Points, in no order, along strands that fork, close into loops and pass close to each other.
Points whose rows are less than 81.6 apart are linked; no others are. Some points are linked to none.
K787: [  8 -24 -16 -19   5  12  11   4  30 -18 -10  26 -36 -22 -13  12 -22  29
  18  28  32  31  10   7 -32  52  42  30 -13 -17]
K438: [ -9   5  29 -34   5  -1 -14 -14  13  28 -14   3   3  -6   9   6  33  51
  34  12   3 -17  -7  -8  16 -21  65   0 -38  -5]
K655: [ 11 -12  -4 -43  59  19 -16  20 -22  18   0   7  36 -16  14 -15   1  20
 -27  18   3   6  21  -9  31 -21  29 -15   5  -8]
K135: [ 19 -20  21  11 -10  11 -13  21  11 -27 -10  25 -21   0  24  -5  27  12
  22  14  -7  12  13   4  -1  32  40  -1 -37  -8]
K85: [  3  47 -16   9  -1  42 -37   4  19 -11  -8 -48  -5  11   5  10 -39  -8
 -16 -44  -3  11  13  -1   6  15  29  -1  11 -27]
K183: [-27  -4  -8 -22 -14 -24 -14  -9  14  -3  13  -9 -40 -12 -21   5 -35 -18
  -1   7   4  18 -23  15  -2  29 -13  19  -1  -7]
K718: [ 30 -13   0  27  21  34  21  40  20 -51 -22  24 -25  18   6 -16   4  -7
  -1 -28   2  -9   2 -20 -15  44   0  11  -1 -10]
K521: [  1  15   7  18 -18 -45  35 -36 -18   1  12   5 -20  20  11 -22  11  -1
  11 -10   1  -2 -20 -11 -16 -27 -26  44  -5  14]
K936: [ 29  13  12  42 -37  11  15   2 -18  30 -11   7  10   6  -4  -1  24 -12
  -8  17 -43   2 -23 -14  -4   0 -30  10  13  19]
K398: [  9  16  13 -39  24 -13  -9  -6 -27  18  21   0 -31  19  22 -22 -13  10
   2 -10   5 -20 -18 -12  -9 -15  28  16 -16   4]
K115: [  9  30  29  -5  -8 -23   4 -16   0   6   4   7  18   3   9 -16  46  39
  22  11  -1 -18 -26  -3  -7 -25   2   7 -28  10]
K941: [ 26  35  15   8  13  43  -1  27  21 -13 -24  12  19   8  33 -13  20  -9
  -3 -11 -22 -42 -33 -18  -3  40   7 -52  -4  34]
K268: [ 18  21  12  -8  13   0 -17   3 -47   6  11  18   4  -7   9 -17 -10 -22
 -47  20 -43   5 -22  -9  10  -5  -7  -3  17  34]
K325: [ 15  15 -19  20   1   4  -7   2  11  -4  -6 -19  14   3 -40  -6  15  21
   9 -35  -3  -1  28   4 -17 -17  -6  17  20 -30]
K483: [ -9  20   9 -14  11  17 -24  -2  19  16 -26  10   9  -6  -2  -8  21  64
  28   3 -18 -18   3 -20  15 -11  75   8 -32   1]
K502: [  5 -17 -15 -13  48 -40  21   6 -17 -20   7   5   5  -9 -28   1  13  20
   3   5  38  -1   7   8 -15 -25 -31  -3  -2  -8]
K658: [-30 -25   9  -3  -4 -18 -21   6   0  -7  -4   2   0 -33  -4  17  16  -8
  20  19   5  36  25  27  41  10  17  -9 -37  -9]
K305: [-34   4  29 -35  -3  -5 -23  10  -2  -1  27 -17 -23  -4  28   1 -11 -34
  -7  -4  -5  -5  -3  23  35  10  23  -5 -24   8]
K704: [ 33  47   0  -2 -13   1 -12 -18   3  22 -13 -10 -13  33 -11 -26  -2   9
  -2 -35 -22 -29 -27 -11 -28  -9   2  10  15  -3]
K209: [  8 -15  -1  19 -26  43 -38   3   4  10 -28  -7  -9  -5 -10  10  -1 -14
  -3 -13 -40  13  14  14   1  37  19  -3   7 -12]
K826: [ 27   7 -12  14  -3 -25   7 -27 -29  20  -1  15 -28  19   0 -17   2  11
  -6 -11 -13   1 -18 -17 -17 -23  -8  44   4   8]
K624: [-25   8 -12 -19 -19 -31  -4 -27 -34  46  22 -22   0  -6  -9   3 -12 -14
  -5   2  -3  14  -2   2  24 -40 -11  35   6   1]
K92: [-13 -15 -20  33 -27  47 -30  -2  29   0 -24 -17  -4  -8 -33  18 -11  -2
  -6 -27 -27  19  33   4  -9  47   4   5  21 -20]
K78: [-24  25  23 -33 -12 -28 -10 -18 -20  32  31 -26   4   1  -4  -4 -15 -17
 -13  -8  -8  -9  -6   7  29 -36   5  13  -5  16]
K496: [-17 -34 -11 -30  29 -59  43   5   3 -11  28  28  -8 -14  10 -10 -14  14
  -7  30  42  18   7 -15  26 -11   8  30  -8   5]
K588: [-14 -22 -41  21  -7   2   8 -12 -13   2  -6  -9  36 -15 -53  35   9  17
   5  13  13  12  13  23 -22 -14 -34  -4  20 -17]
K97: [ 12 -18 -33 -10  24  -7   2   6  -7  -9  -5  17 -23   0 -12 -11  -7  24
  -1 -10  19   7   5  -9 -15  -3  10  31   3 -19]
K240: [ 20  10   6  -1  16  29 -19  18 -34  -2   4  16  10   3   5   0 -22 -19
 -52   7 -49  -1 -19  -2   5  10   5  -7  24  31]
K896: [ 31 -26  18  33  -5  25   7  34  16 -32 -12  44 -11   1  21  -2  30  14
   9  20 -25  14  13  -5  -6  35  25  15 -20   2]
K544: [ -1 -37 -11 -37  51 -57  28  -3 -18  -3  21  18 -13  -3  16 -15  -8  12
  -8  11  44   2  10 -21  11 -28   0  25  -4  -1]
K403: [-21   4 -19  37 -39   5  25 -18  -3  14  -5   5  -6  15  12   3  58  22
  37  15   9  -8   7   7 -25 -14 -12 -12 -10 -21]
K173: [ 13   5  -3 -20 -13   8 -14   2   6  16   2  -4 -35  24   9  -8 -10  21
  30 -14   7   0   6  -1 -20  12  47  35 -16 -23]
K898: [ 14   0 -12 -12  33 -39  -9 -13 -39   2  -1   4 -36  17   1 -18   0  -7
 -18 -13  -1  -3 -20 -15 -13 -26 -18  24  17  20]
K608: [-10  23  32 -19  17  -7  12  -5  -3  -3  40 -13 -34   7  61 -16 -21 -31
   7 -14   1 -34 -19  13   5  13   2 -24 -12  18]
K797: [  5 -15 -29 -23  34  13 -19  14 -12 -20  -2 -22  22  -7 -16   3 -16   2
 -20 -31  26  12  34   5   6  -5   8  -9  21  -7]
K161: [ 16  19  13   5 -10  -3  -3   1 -16  21   0   9   3  -1   8  -9  21  22
  15  19 -23   2  -7   0   0 -16  16  21 -26   6]
K184: [-15 -18 -33  32 -17  41 -11   7  26  17 -16   0 -10 -11 -42  11 -12  19
  -7 -12 -23  26  18   8 -27  46 -14  10  18 -14]
K374: [  9 -45 -33   0  28 -21  16  15 -12 -20   0  15  -2 -34 -21  12  -7  32
 -29  31   8  24 -12  -2   5 -10 -40  22  35  13]
K166: [ 38   1  -5  25  46   4  18  13   3 -22 -20  16 -38  39  16 -28   0 -26
  -3 -30  -2 -27 -25 -18 -34  13 -18  -7  22  10]
K573: [ -6  29 -28  15  10  33 -33   5   3 -16  -5 -49  -4   2   5  23 -34   7
 -15 -41  -1  16  22 -13   5  16  24  19  27 -31]
K223: [-27  -3  29  -6 -46 -14 -10  -4  29   3  40 -21 -40  12  29 -13  -1 -13
  20 -18 -12 -19 -26   7  16  13  35  25 -29   0]
K55: [-19  -4 -63  14  -2   2  28 -18 -10  40  -2   4  -8  10 -29   3  -5  44
  10   6  16   3  13  -4 -47 -21 -13  28   6 -23]
K555: [ 17  23  -6 -38  33  17 -19   5 -21  18   3  -1 -12   8   6 -19 -13  17
 -11 -15  -9 -15  -3  -5   1 -16  33  13   3  -4]
K101: [ 17 -16   8  33 -22  27  -4   9 -14   8 -12  -1  51  10 -34  27  10  -3
 -11  -4 -33  -5  21   4  -5 -19 -23   8  28   1]
K451: [-19  32  19  21 -46 -25  43 -23   3 -10   7   3  15  10  18 -14  60  -5
  26   1  13 -17 -16   6  16 -25 -23   5  -8   9]
K257: [-10 -34 -24  25   1  39   2  17  23 -13 -13  23 -10 -35 -32  15  -7  32
  -7   2 -11  27  17   9 -19  46  -6  25  16 -13]
K266: [ -2  12 -20  11  22  27 -27  23  -6 -34   2 -39  10 -15   4  45 -29   9
 -25 -35   3  18  44 -28  12   7   2  14  47 -28]
K274: [  1  -6  16  -4 -10 -25  14   9  24 -35  -4  -5 -13 -10 -27  -6  11 -13
  25   1  19  10 -16   7  -9  34 -36  -9 -20  -6]
K766: [ 26   7  32  13 -33  33 -28  12  18  -5 -25 -12  39  10 -14   3  -2 -19
 -12  -2 -15 -15 -10  -7  -9  -3  -1 -36  13   8]
K586: [ 33  29  13  -5 -12  -6 -18  -8  -1  20 -12 -15   1  18 -14 -16  -1  -5
  -3 -14 -20 -18 -25   3 -21 -11  -3  -3   7   2]
K118: [  0  24  12  -9   6 -14  -4  -8 -48  15   9   3  26 -17   4 -10  -4   6
 -36  24 -38   9 -19 -11  18 -32  -1   6  -4  37]
K814: [ 12  -2 -10  -3  50 -31  -7  -9 -46  -5   9  14 -23   7  21 -21  -7 -11
 -39 -12  -6   5 -10 -10  -9 -23 -12   4  30  31]
K553: [ 29  12   0  -1  51   8   0  -9 -17 -15  -2  -1  -4  22  24 -10 -29 -34
  -8 -26  13 -26  -6  18 -24   4 -10 -40  25  14]
K518: [-11  21 -23  14 -29  11  -3 -27 -21  56   2 -16   0  19 -10   5  15  22
  13   1 -18   1   4   9 -25 -28  -3   4  -7 -15]
K780: [-22 -24 -26   2   5 -25  18 -11 -22  26   2   9  23 -18   2  11  23  13
   4  42  22  22  28   2  40 -30   6  21 -18 -26]
K537: [ 32  22  29  12  -5  20  10  23  23 -14 -13  31   1  10  19 -25  46  30
   6  -4 -14 -28 -23 -25 -15  23  18  -2  -7   9]
K910: [-20 -14 -16 -44  24 -32 -16 -12 -27  10  28 -25 -13  -1  -5   4 -46 -25
 -19 -12  25   6  -5  -6  16 -18 -11  -3  21  14]
K354: [ 20 -38   9  44 -12  20  19  31  14  -9 -17  44  -4  -3   1  14  33  17
   9  21 -29   5  25  -3  -7  30   1  31 -10  -1]
K585: [  2   5  36 -47  18 -22  16  -8  -6  21  37  -3 -16  11  33 -17  -9  19
   6  13  11 -16  -8 -33   1 -25  45  26 -30   0]
K277: [  5 -20  -9  -4  -6   8 -34 -19  14 -24 -27 -17  11  23 -16  -8 -66 -41
 -11 -16  39 -17   0  -5 -36   5 -33 -40   7  -6]
K979: [-14  -7 -39  14   8  11  27 -10  26  12  -9   5  -5  -9 -42   2   2  56
  22   2  29   9  17   8 -42  -6  -7  19   4 -37]
K763: [  2  -4  -2   2 -31  13 -39  -1  -9  12  -8  -3 -16  -7  -7   2   2 -21
  -1   6 -30  28  -1  20  10  29  10   2  -6  -5]
K437: [-29   0 -25   3 -34  -4 -15 -16  -6  55   7 -10 -24  10  -6   7   4  11
  29  14  -6  14   7  17 -15  -5   2   4 -19 -16]
K281: [ 17   2 -10  35 -21  11  19  -7 -29  17  -7   0  26   4 -16  12  23   0
  -3   8 -28   0   3   3 -10 -18 -40   9  18  -3]
K609: [ 22  18  22  28 -21   5  12   0 -24  18   0  20   6  -7   9 -11  28  12
  -8  21 -50   3 -28 -15  -6  -2 -10  21  -7  24]
K211: [ 46  -4  28  24  12   6  28  27   4 -25  -8  27   0  11   9 -21  51  22
   7  -6  -9 -20   0 -12 -18  -2  -1  14  -5   0]
K504: [-21  20  36 -40   5  -4 -26 -10   3  21 -10 -24  16 -11  -4   4  23  30
  20   7  -5 -26  -4  -2  24 -18  42 -28 -35   1]
K911: [-35   2  23 -15 -25 -21  -2 -11   1  17   9 -19  12 -11   2  16  29  -1
  30  10   1   2  10  23  34 -37  14   1 -26  -7]
K134: [  6  27   4  -1  16  52 -22   4  -1 -16 -12  -6  32  12  17   4 -44 -13
 -29 -19 -19  -7   0   6  -2  13  27 -38  13  17]
K775: [  6 -11  11 -13  29 -21  -5  21 -15 -17  21  13 -12 -14  24 -17   4  -7
  -6  18  10  10  15  10  16   4   7  -9 -22   4]
K754: [ -4 -16 -32   7   7  27 -18  24   3 -22  -6  -8   3 -23 -16  24 -26  14
 -26 -29 -14  14  29  -7   7  23  -8  23  54 -13]
K968: [ -2   5 -18  19  -6 -41  16 -31  -7   5  -7   2 -18  12 -39  -4 -12 -23
  -9  -4  -5  11 -32  -9 -13  -2 -55  18  24  11]
K816: [  2  22  14  35 -66   5 -17 -22  26  39 -18   0  14   2  -5  22  49  -6
  21   8 -12  -9 -29   1   4   1  -6 -47  -2   0]
K484: [ -6  -6  36 -12 -34  -9 -10  -8  23  12  13  11 -39   3  34   9  19  18
  43  17   1   0   4  -2   7  17  71  13 -41  -4]
K508: [  6  32  44   2 -45 -24   5 -14  13  -4  -2  -1  35   9  -1  -4  28 -25
  -2   0   7 -15 -30  -3  12 -24 -26 -33  -4  24]
K420: [ 34 -25   5  35  10  -1  35  32   7 -33 -14  22  11   6 -20  -5  45  14
  17   1   1  -9   7 -15  -8   7 -41   6  -9 -11]
K922: [  4 -18  31  -1 -18  -4  -8   9  13 -19  -5  26 -26 -15  25   6  25  11
  31  31  -2  19  12   9  15  19  62  -2 -42   4]
K957: [  6 -34 -25  -7  46 -20   0  12 -21 -33   6  17  -6 -22 -16  -2 -19  -2
 -36  17  11  19  -8  -3  -5   6 -35 -14  39  26]
K514: [  1  -1 -12 -53  70  20   4  -1 -20  20   3  -3  16  -5  39 -20 -14   9
  -9 -10  26  -9  21  -4  21 -17  27 -22  17 -10]
K670: [-38   2  28 -25 -22   3 -13   8  20  -7  37 -17 -37   3  29 -12 -14 -32
 -10 -20 -18 -20 -12  24  33  16  25   9 -31   9]
K942: [ 11   9  -7 -29  26  14 -13   7   1  27  -5  14   9   1   7 -20  -9  35
 -10   9  -3   2  18 -23  13 -23  61  32  -3 -18]
K931: [  7 -26 -11 -50  41 -27   0  -5 -21  23  10   9 -10   7  20 -21 -15  21
 -12   5  33   2   6 -30  14 -32  27  25   8 -12]
K516: [-12   3  16 -15 -15   4 -41  13  -8 -10   7  -4 -20  -1  10   4 -15 -45
  -8   7 -23  20  -2  21  25  35  12 -16 -17   8]
K188: [ 10  -6  -1 -13 -28 -17 -32 -15   5  -7  -9 -24   7  18 -28   2 -43 -30
  -5  -8  15  -7 -10   1 -23   2 -30 -22   9  -9]
K558: [-13   1 -56  25 -12  12  14 -24 -37  48   3  -7   5  20 -19   1  12  23
  -2  -1  -6   1  20   4 -25 -35 -16  19  13 -17]
K165: [ 10  27  47  -9 -13 -12  -7  -1  20  -9   8  -4  23   5  13 -12  16 -21
  -1   7   4 -26 -20  -7  -2   5 -11 -58  -3  27]
K370: [-13  11  16   9 -65 -28   4 -14  52   9  12 -14 -27  10   2   1  19 -26
  31 -18   3 -16 -33   1   4  22 -27   4  -8  -7]
K348: [-19  14 -24  11 -25 -12  20 -28   7  24  -4 -12 -17   6 -45  13  -1   9
  23   1  14   7 -20  14 -37   5 -44   6  -1 -18]
K88: [-12   3  30  -2  -6 -18   4 -10   7 -21  19   9  16   2  24 -30 -34 -68
  -5  -4   9 -11   7  15   4   8 -22 -41  12  34]
K7: [ 10 -23 -14  11  -6  -9   2  -5 -21  -9   0 -15  51   3 -46  20   9   6
   9  -3  17   5  17  14 -13 -36 -31  -7  15 -20]
K107: [-23 -33 -27 -20  25 -41  34  -7   7   5   9  14  15 -25  -7   5  -4  26
   4  44  41  26  12  -2  28 -14  -6  31 -15 -25]
K626: [ 28  15  -2  19  26  33  -4  30  -2 -22 -18   9  -6  21   5  -4 -15 -14
 -30 -35 -30 -14   1 -17  -6   9  -4   9  35   0]
K606: [  7 -20  -9  -9  26  25 -30  23 -15 -12   3 -16  49 -14 -23   9 -16   2
 -33 -20  10   3  39   3  10 -20  17 -18  29  -4]
K650: [-10  26  45 -26   5  -7 -12   7  -7  -5  10 -11  21 -12  16  -6   3 -15
  -2  19  -9 -14  -1  11  13  -5  12 -45 -17  27]
K334: [  1  18  19 -21  32  -2  11 -29   3   5  33 -19 -13  11  60   6 -46 -43
  10 -19   3 -36 -26  30   1  10  -2 -33   1  18]
K837: [-24 -14 -36  28   4  18  37  -4  26   4 -20  12  -6 -14 -27  19  15  50
  27  25  20  11  15  20 -39   1 -20   5 -14 -33]
K774: [ 17   8   4  19   8  41  -6   3  35 -45 -22 -31  24  24  -1  -4 -20 -28
  -8 -41  27 -16  29  -7 -25  23 -12 -42   4  -2]
K691: [-50   9  -2  14 -31  -8  19 -27 -11  18   1  -2   5  -8  16   5  40   3
  30  36   1   2  23  23  30 -33  18  -3 -20 -10]
K247: [  9  33  34  22 -65 -11 -13 -15  30  21 -14   0  20   1  -1  16  46 -20
  15   6   1 -18 -35  -9   9  -6  -6 -30  -5   8]
K33: [-17 -26 -19  24  -6 -11  40  -5  25 -13  -7  19  -4 -15 -17  22  25  37
  40  41  23  19  21  16 -23  15   7   7 -37 -26]
K23: [ 37  21   9  29  13  49   6  12  44 -29 -25 -15  21  20  27  -7 -21 -36
 -10 -38  23 -31   3 -10 -16  19  -9 -52  10  13]
K622: [-22  -2  42 -35  -6 -20  16 -11   1  23  38  -9  -6   4  29  -9   0  14
  13   8   8 -10  -2 -23  21 -32  44  34 -32  -2]
K712: [ -5  -3  -7  28   1  27 -10  21  -4  25  -5   8  21 -12  -4  20  15  30
  -5  -8 -39   6  37   5   5 -16  14  28  15 -17]
K402: [-38   3  34 -23 -25 -17  16 -18  10  28  30  -9  -8  -5  22   2  20  15
  26  11  -2 -11  -3  -2  33 -33  41  23 -35   3]
K179: [-11  17   6  -3   7 -15   7  -9 -43  15   5   3  37 -22   4  -5  22   5
 -22  36 -19  12   1   6  38 -45  -3  18 -15  16]
K275: [-10 -15 -13  41 -35  -1  31  -8  21   0  -6  26  -8   5   8  12  48  27
  43  29   8   3  17   2 -23  10   2  -9 -30 -18]
K881: [ -7  -3  -8  10 -14 -24   4   5 -23  -7  18  17  -7  -9  -2 -10  -5 -22
 -12  10 -22  30  -5   8  17   1 -24  19  -2  14]
K105: [-13 -35 -32  10   4  19  15  12  18  10  -8  27 -16 -41 -24  18 -10  38
  -9  40  11  42   2  19 -13  31   1  24   5 -16]
K672: [  1  15 -25  -8  72  38  -4  22 -16  -6   9  -8  19 -11  39   8 -35  16
 -36 -25   0  -1  25 -13  23 -14  23  -7  45   5]
K430: [ 48  -2  30  32 -10  12   2  49  22 -20 -17   9 -12   1   9 -10  39 -32
   7  -4  -2 -14 -26 -16   4  30 -15 -20 -14  14]
K369: [ 17 -14  -4   4  13  23  10  19  27 -44 -20  15 -29  -2 -18 -13   9  17
  15 -13  18   5   1  -3 -26  52   0  11 -17 -14]
K49: [-22  -3   8  15 -26 -25  34  -2  29 -24  -5  -2  -2 -13 -30   7  25  -6
  35  10  21  15 -17  16  -4  18 -43  -3 -18  -8]
K137: [-19   7  32 -35  26   0 -26   7 -16  10   0  -7  29 -23   0   1  10   6
   0  25  -6  -1  11   5  29 -14  32 -36 -26  16]
K673: [-31 -27  26 -12  -5 -12 -16   9  10 -26  -1  10 -19 -22  11   5  19 -10
  21  20  -4  30  24  23  42  16  32  -3 -44   2]
K490: [  4  16  19 -15  -3 -21  -2  -3   2 -11  19  -5 -42  23  27 -14 -14 -33
  -6 -10  -3 -19 -24   0  -4  11 -12  -6  -9  13]
K842: [  2  30  17  17  44  42   3  27  -7 -28  -6   9  34  -3  32  27 -38  -7
 -38 -31 -21 -11  27 -16  -2   4  -9 -19  49  11]
K527: [ 15 -10 -21 -21  13  -6 -26  -7  -9  -8  -2 -21   2  10 -34   1 -24 -12
 -11 -25  18  -1   4   9 -14  -8  -8 -10  14 -11]
K808: [ 28  28  31 -11 -20  12 -24   6  11  -3 -13 -17  12  19   9 -13  -1 -22
 -10  -9  -5 -31 -22  -4 -18   1  -4 -40   2  10]
K832: [-53   2 -39   3 -37 -17  18 -32 -13  52  23  -9 -29   9  -7   7  -8  13
  21  16  14   9   6  -4 -24 -14 -10  29 -20 -10]
K293: [ 16 -16 -13 -15  33 -33  10   0 -27  -9   7  -8  34   0 -37  -1  15  17
   2  -9  33  -7  18   7  -2 -50 -27 -11   2 -14]
K676: [ 15  -9  33  26 -22  37 -23  18   2  -3 -24   5  56   7 -25  19  -4  -9
 -20  -5 -30 -13  13  -5  -4 -11   0 -12  28  10]
K963: [ 10 -10  -4   5 -13  36 -24 -17  28 -36 -26 -26  18  26  -8   1 -51 -29
 -10 -28  45 -13  18   4 -24  21 -23 -42 -10  -8]
K468: [  6 -13 -19  -1   4  19  -5   2  31 -30 -13   7 -38   0 -14  -7 -16  24
  15  -6  24  12   6   3 -30  55  25  29 -17 -19]
K360: [ 33  17  33  18 -12  37  -7  38  26  -7 -23  16  -1   3  15  -9  43 -13
   0   2 -21 -20 -33 -18   8  34   6 -25  -9  19]
K711: [-42 -34 -24 -27 -17 -31  26 -26   8  40  38   3 -23  -3   2   4 -30   6
  10  19  20  21   0 -24  18 -10  24  53 -10 -12]
K557: [ 11   5   9   8 -38 -34  15  -2  36   2  -1  -3 -47  15  -2 -20  -1 -31
  28 -16   2 -12 -41 -21 -16  29 -33  17  -7  -2]
K461: [-30 -14 -25 -36  -4 -47 -12 -20 -27  23  23 -27  -7  -5 -33  16 -32 -18
  -8  -9  21  14 -12  -3  18 -35 -19  13  18   2]
K752: [ 24  18  11  -6  44  -2  13 -36 -11   4   8  -1  -1  20  49  -2 -42 -38
   7 -16   1 -31 -21  29  -7  10 -10 -42  16  26]
K978: [  2  38 -11  -4   4  54 -35  -2  15  -7 -13 -28  25  18  18  10 -64 -14
 -31 -33 -11  -5  -1   6   2   0  27 -25  13   1]
K728: [  7  20  -4  -5  14  15  -3  -1  16  32  -8   9  18   2   4 -15   5  51
  13  14 -14  -4  19 -26   1 -19  76  29 -10 -13]
K940: [-16 -29 -10  -6  -3 -10 -13   4  -1 -14   0  -9  19 -32 -26  20   9  -6
  10  19  14  36  16  26  19   8 -10 -14 -22  -9]
K318: [ -8 -35 -14  48 -10  17  24  13  -4   1 -12  33  11  -7  -9  25  28  20
   9  31 -23  12  26  12 -11  18 -30  13  -6 -13]
K52: [ 11  16   2 -10   9  49 -33  15 -22   0 -11   4  27   1   9   5 -35 -22
 -47   4 -42  -1 -15   4   6  17  25 -22  12  23]
K771: [ -5 -13  -7  -9  15 -25   4  -1 -34  11  15   2  28 -15   0   2  17   2
 -14  30   7  26  15   7  44 -37  -7  12 -11  -7]
K912: [ 14 -13  10  -8   4  -8  10  18  14 -41  -2   6 -31   5  -2 -14  11  -6
  22  -8  17   0 -15  -2 -17  40 -17  -9 -27  -3]
K509: [ -6   4  35  -5 -50 -12 -17 -10  30  22  21  -8 -41   8  29   5  20  16
  44  -5  -5 -11 -17  -1  -3  13  43  10 -29  -6]
K215: [-33   1 -14  20 -33 -12  17 -20  19   8  -9 -15  -3  -4 -32  18  20  -6
  36   8  11  15  -8  27 -16  12 -38 -13 -14 -14]
K457: [ -3 -22 -19 -64  40 -20 -18  -4 -32  24   4 -20  -8   0   1  -7 -19  -1
 -12  -8  30   2   4 -16  19 -33   0   4  25 -10]
K248: [-12  15  -4  21 -22 -44  41 -24  -2  -3  -1   4 -16  16 -15 -21  13 -34
   5 -13   2   1 -21 -10  -6 -18 -52  27   5  20]
K524: [-21 -28 -17  15 -16   1  -2  -4   0  -4 -11  -7  26 -36 -48  36  -3   3
   4  26   6  40   8  28  -2  17 -31 -13   5  -9]
K159: [  7  -7   0 -33  41  20 -23  17 -25  14   4  -1  51 -22  -6   1 -13   7
 -40  11   7   4  24  -1  23 -35  24 -34  18   9]
K523: [ 44 -19  11  42  -7   0  33  39  15 -15 -23   9  -3   5 -22  -9  40 -19
  22  -1   2  -9 -12 -22  -8  23 -41   0  -4   5]
K246: [-53 -13 -28 -12 -23 -24  38 -30   6  37  28   7 -20  -3  -2  11 -27   8
  14  33  25  20   4 -10  -3 -11  13  44 -19  -8]
K540: [  6   2 -40 -18  75  30   4   8 -19   1   6  -6   6  -5  41 -10 -26  11
 -18 -32  16   4  22  -3  23 -18  19 -22  50   4]
K545: [-18   9  12  31 -50  14 -10 -23   8  30 -19   8  -8  -5  10  25  49  14
  28   9 -20   4  -6  14  14   1  10 -43 -18  -3]
K824: [  3  38   6  -3  19  34 -13  20   5 -16  -8  -3  24  -5   5 -13   8  29
 -10 -12 -31 -24  -1 -14   2   6  34  -8  -1  11]
K539: [ 31  -4 -18  21  46  21  26  21   7 -48 -10  29 -34  23  23 -16 -14  -6
  -2 -33   8 -11  -2 -18 -27  30   4   9   8   0]
K99: [  8 -48 -43  13  12  -4   8  17 -26   0   0  18   8 -27 -21  19  -9  31
 -25  15  -8  13  15  -1  11  -4 -28  36  36   6]
K411: [ 20  29  24  22  18  64   7  28  39 -25 -22  -5  34  11  30  -2   0 -15
 -12 -23  -4 -32   5 -16   2  33   4 -51   7  21]
K130: [  0 -21 -12  -4  20  -6 -10  16 -24 -35  11  10   1 -12  -1   3 -36 -40
 -35   6  -2  25  -9   5   4  30 -28 -35  27  24]
K534: [-16 -13  21  -2   6 -20  -2   8  -7 -36  20  13  23  -9   5 -16 -27 -63
 -20   6   7  17  12  14   7  16 -27 -40  16  30]
K69: [ 13  11  18  -3 -19 -35   7  -3  16  -7   5  -9 -42  24  14 -22  -2 -46
  -1 -17  -7 -13 -32 -15  -2  11 -32   0  -5  12]
K342: [ 21   1  -8 -11  31   0 -11   2 -16 -18  -8 -15  -5  29   1  -8 -24 -24
 -14 -32  14 -17  -2  10 -23   6 -16 -27  25   1]
K169: [  0  12  -7 -35  35   9 -20   0 -32  21  16 -13 -13   6  38   5 -44 -32
 -23  -2  -2  -7 -16  15  14   3  11 -27   5  16]
K180: [ -1  26   2   1  58  36 -10  33 -15 -24   6  -5  26 -17  40  32 -32  12
 -44 -20 -14  -9  34 -16  15  -6   8  -3  46   6]
K598: [-15   3  25 -10 -54 -34  -2 -10  41  -4  20 -33 -10  12 -11   2  13 -22
  24 -19  10 -20 -18  12   9   1 -22  -8 -13  -7]
K945: [ -7  -6  13  -5 -52 -21 -20 -18  25  -9  -7 -33   6  10 -30   6 -22 -35
  14  -3  11  -1 -10  12 -10   7 -32 -18  -9  -8]
K454: [ 17  32  22  14 -30 -20  28 -19   7   0  -5  11  14   3  13  -7  65  26
  29   6  14 -21 -29  -7 -11 -24  -9   0 -17   0]
K998: [-38  -8 -18  20 -11  -4  18 -26 -24  23  -4   3  19 -13  23   4  37   9
  14  56  -3  12  29  20  33 -39  19   7 -19 -24]
K164: [-22   3   6 -15 -21 -46   5 -21   2 -11  22  -7  -8  18 -13 -14 -34 -52
 -23 -24 -10  -9 -14  10  12 -19 -30   6   9  28]
K923: [ -8 -36 -25 -12   4  -5  20   4  20   5   1  33 -21 -36 -11  15 -22  32
  -3  58  27  44   3   2  -7  32  32  28   4  -7]
K973: [ -6  -3 -20  21  -3 -13  34 -28   6  13 -12   8 -27  -5 -45   5 -10   9
   4   8   5  15 -30   2 -32   5 -55  16  16  -8]
K396: [ -8  37  25  10 -46 -29  27 -29  -5  -9   2  -7  40  11  -3  -1  35 -21
  10   2   9 -17 -19  14  13 -43 -30 -10   4  16]
K367: [ -5 -38 -38  -7  21  16  -5  33  -2 -21 -11  10  14 -29 -18  25 -16  22
 -35  -6  -9   8  31  -5  20  12 -16  24  60   2]

A piece is two or more points that can be reached from each other along the links. Count, over all rows, the pieces, the separate loops (a circle has one, a figure eight two, a Y none), the forks (points with three links) and the tips (points with one).
pieces => 4
loops => 3
forks => 9
tips => 11

A fork is a point with three links, a tip a point with one. Leave the first point through the second and follow the links. Name the first fork or tip that comes.
K514; K655 => K527
K814; K898 => K369
K334; K608 => K188
K780; K107 => K78
K711; K246 => K403

A tip is a point with one link. Name the tips that can be reached along the links from each point below, in the order of the rows.
K159 => K842
K215 => K502, K166, K814, K318
K728 => K704, K78, K88, K545
K558 => K403, K711
